Each scene shows the same named points in several views. A view is turned or mirrored, and shifted as a whole, has a little noise and may leave points out.
In the rows, zero is written as 128.

Scene 1
View 1
vebud: [122 119 163 134 130 108 168 128 164]
roza: [ 90 115 125 113 139 124 128 141 190]
rokuv: [100 129 141 105 131 121 165 144 181]
padur: [125 100 139 112 140 131  82 134 148]
Ledo: [120  92 130 117 147 136  51 130 148]
kupop: [134  89 170 174 145 100 131 108 162]
tez: [111 118 144 120 133 116 147 136 173]
rava: [ 98 133 144 113 128 111 189 141 190]
Rodu: [116 114 167 150 135 101 182 124 178]
tepuz: [112 111 135 107 139 127 108 139 163]
Bok: [106 125 139  97 130 128 138 145 170]
fefi: [128 108 145 104 136 135  82 138 135]
View 2
Bok: [137 123 122 134  89 149 139 108 125]
kupop: [124 106 102 195 137 168 144  69 165]
Rodu: [139 153 156 173 117 169 143 103 172]
Ledo: [114  57  67 155 119 149 138  70 117]
fefi: [132  95  61 150 109 160 143  89 118]
roza: [130 120 139 138  93 149 139 104 131]
padur: [126  85  76 153 111 157 139  81 124]
tez: [135 128 130 150 103 156 141 104 141]
tepuz: [130 101 102 145 104 148 142  94 124]
rava: [138 155 188 138  88 149 136 120 148]
rokuv: [138 141 144 134  88 155 139 114 136]
View 3
Ledo: [156  92 213  98 121 140 154  90 132]
tepuz: [139 128 170 106 133 160 138 102 122]
fefi: [159 111 183  96 147 156 151  90 140]
rokuv: [123 161 130 120 139 171 120 119 111]
tez: [130 146 140 112 141 159 137 122 111]
Rodu: [123 153 111 109 150 144 151 154  91]
padur: [151 111 184  98 135 148 153  99 132]
roza: [125 150 148 120 131 166 125 114 112]
kupop: [135 116 143  97 145 112 181 155  92]
vebud: [130 150 116 109 157 151 148 137 104]
View 4
rava: [115 152 103 169 142 143 135 142 104]
rokuv: [136 155 117 165 147 142 121 148  96]
roza: [130 118 130 148 132 142 132 143 109]
kupop: [107 104 122 125 121 217 137  93 108]
Rodu: [103 145 100 156 133 186 135 114 102]
fefi: [168  90 173 112 130 168 104 125  94]
vebud: [123 146 112 152 135 182 127 119  93]
Ledo: [159  55 182 101 118 165 117 123 113]
tez: [128 124 128 146 134 160 128 133 104]
Bok: [141 125 136 147 135 142 122 144 103]
View 5
fefi: [149  93 128 131  85 102 103 167 111]
tez: [123 112 127 140 129 116 139 141  81]
rokuv: [116 107 132 151 137 122 139 141  55]
rava: [109 116 129 155 155 132 156 132  46]
vebud: [125 125 113 142 146 130 161 142  88]
padur: [143  95 130 125  88  93 106 152 113]
tepuz: [133  99 131 136 108 102 113 145  87]
Ledo: [148  85 135 117  70  74  93 142 122]
Bok: [120 108 132 151 133 126 136 146  57]
Rodu: [117 129 113 139 157 127 172 126  93]
roza: [117 102 136 145 127 111 131 134  65]

In a view up to two points have been moved. Name them for each view, in the order of its rows, or write -.
view 1: roza
view 2: kupop, rava
view 3: -
view 4: rokuv
view 5: Bok
